Each row is a point on a landscape with many peaks, with its height.
From any point a climber steps to the highest of the 5 points nearest to it. It stops when none of these is higher. Distance is the straight distance between rows; heights are no part of it.
<314> (h 2.34): [174 127  47 137 111 150  62 149 127]
<289> (h 2.77): [185 133  60 135 124 143  57 145 137]
<108> (h 3.32): [170 141  94 139 136 140  95 122 138]
<31> (h 2.39): [141 133 166 111 167  95 110 106 148]
<677> (h 2.82): [183 143  77 139 134 140  70 129 137]
<688> (h 4.44): [157 119  45 150  99 173 101 148 114]
<699> (h 5.13): [122 127 167 113 148 105 137 117 131]
<755> (h 1.16): [142 135 115 150 133 143 137 115 123]
<130> (h 2.48): [151 135  89 157 119 155 126 126 124]
<756> (h 3.16): [ 79 116 206  87 145  93 128 127 143]
<469> (h 2.64): [121 128 158 123 133 115 151 118 122]
<524> (h 1.77): [ 70 121 170 120  98 116 203 138 107]
<198> (h 3.40): [157 140 102 141 132 138 114 116 133]
<398> (h 3.03): [102 125 159 121 131 118 158 115 117]
<449> (h 0.64): [108 131 105 157 103 158 185 125 102]
<280> (h 3.94): [169 127  53 148 113 163  86 145 126]
<749> (h 4.42): [ 81 117 175 111 117 112 178 126 121]
<490> (h 4.74): [ 68 114 195  98 130 105 151 134 133]
<341> (h 2.94): [175 139  67 147 127 152  76 136 135]
<610> (h 0.35): [111 127 129 146 116 141 178 121 113]
<64> (h 4.57): [ 62 114 187 107 111 110 175 135 122]
<413> (h 1.31): [139 139 110 146 126 140 135 124 123]
<522> (h 3.60): [ 57 115 174 112 100 114 189 139 115]
<183> (h 1.88): [179 147 105 130 157 120  75 120 145]
<460> (h 0.25): [141 129  79 161 106 163 142 132 113]
<224> (h 0.94): [181 147 129 120 175 104  77 108 152]
<57> (h 4.49): [ 40 108 201  90 107 101 170 152 129]
<396> (h 4.02): [ 95 121 158 129 118 121 172 124 116]
<6> (h 4.01): [178 112  39 131 109 161  46 170 119]
<693> (h 5.65): [166 115  39 144 101 173  74 157 120]
<184> (h 3.25): [133 130 145 128 144 121 136 112 130]
<370> (h 1.15): [174 143 132 126 161 110  98 104 147]
<188> (h 4.92): [164 122  48 149 102 168  90 148 115]
<349> (h 3.87): [ 79 121 159 124 108 120 190 131 112]
<646> (h 0.37): [ 87 120 139 144 100 137 205 127 105]
<68> (h 0.45): [ 96 124 138 142 104 133 196 123 105]
<225> (h 1.70): [127 135 106 153 113 149 164 120 116]
<185> (h 0.44): [112 130 142 144 114 139 174 116 113]
<616> (h 3.07): [147 145 129 135 144 124 130 115 131]
<4> (h 1.20): [115 129 140 133 126 134 165 115 117]
<364> (h 3.13): [173 147 100 143 144 131  94 119 142]
<285> (h 3.59): [155 142 111 135 137 132 117 120 137]
<651> (h 4.65): [ 65 117 191 101 124 105 161 138 131]
<527> (h 4.41): [160 141 121 131 151 126 112 110 137]
<385> (h 0.54): [176 147 125 127 168 109  80 110 152]
<237> (h 4.79): [ 92 115 195  99 145  95 138 121 138]
<74> (h 2.05): [131 134 137 138 136 131 142 117 127]
<534> (h 3.45): [167 141 101 141 140 134 106 120 133]
<12> (h 4.45): [ 78 113 181 112 123 109 171 128 120]
<689> (h 0.61): [108 132 117 151 101 147 189 125 102]
<158> (h 3.12): [156 139  87 149 128 148 118 124 124]
<351> (h 4.96): [ 96 124 179 112 138 103 151 124 128]
<255> (h 1.94): [121 128 192 100 167  93 117 110 149]
<445> (h 3.22): [131 129 174 111 165 100 116 106 142]
<717> (h 5.92): [167 109  36 147  95 174  71 167 117]
<53> (h 2.54): [163 129  74 148 117 149 106 136 125]
<201> (h 6.14): [170 109  40 138  95 169  62 169 118]
<809> (h 2.26): [143 130 150 129 154 112 124 111 141]
<787> (h 3.35): [ 31 111 208  73 115  91 138 158 151]
<207> (h 2.84): [181 148  95 134 147 124  76 124 142]
<578> (h 5.31): [ 95 119 184 108 139 103 144 122 133]
<399> (h 3.76): [ 51 115 209  83 122  91 140 149 146]
<648> (h 5.18): [143 134  66 160  99 174 136 134 109]
<204> (h 0.97): [121 128  97 159 102 161 168 125 108]
<440> (h 0.15): [179 147 121 128 162 105  88 109 148]
<814> (h 4.43): [ 68 117 201  89 139  99 149 134 139]
<528> (h 4.83): [137 134 110 151 110 148 156 121 116]
<335> (h 1.79): [192 145 108 127 165 109  64 118 148]
<600> (h 5.17): [176 105  36 128 105 169  48 172 120]
<378> (h 3.30): [ 48 114 207  80 134  88 135 146 147]
<484> (h 5.04): [ 84 122 164 124 118 120 181 124 108]
<603> (h 1.96): [143 136 157 116 160 104 113 106 141]
<177> (h 3.31): [106 122 190 100 158  93 125 116 142]

Call two points neighbours if one is among the 5 nearest of the other. Go from one point of each pair to the other, from neighbour to neighbour, staying as high as possible. Name the lowest point that can't be avoided.
<578>, <484> | <12>
<528>, <578> | <413>
<527>, <484> | <616>
<201>, <648> | <688>

Two climbers start at each pair of points below. Name the first point that both come to, or write none.
<688>, <341> | <201>
<158>, <183> | <534>
<185>, <68> | <484>
<314>, <53> | <693>
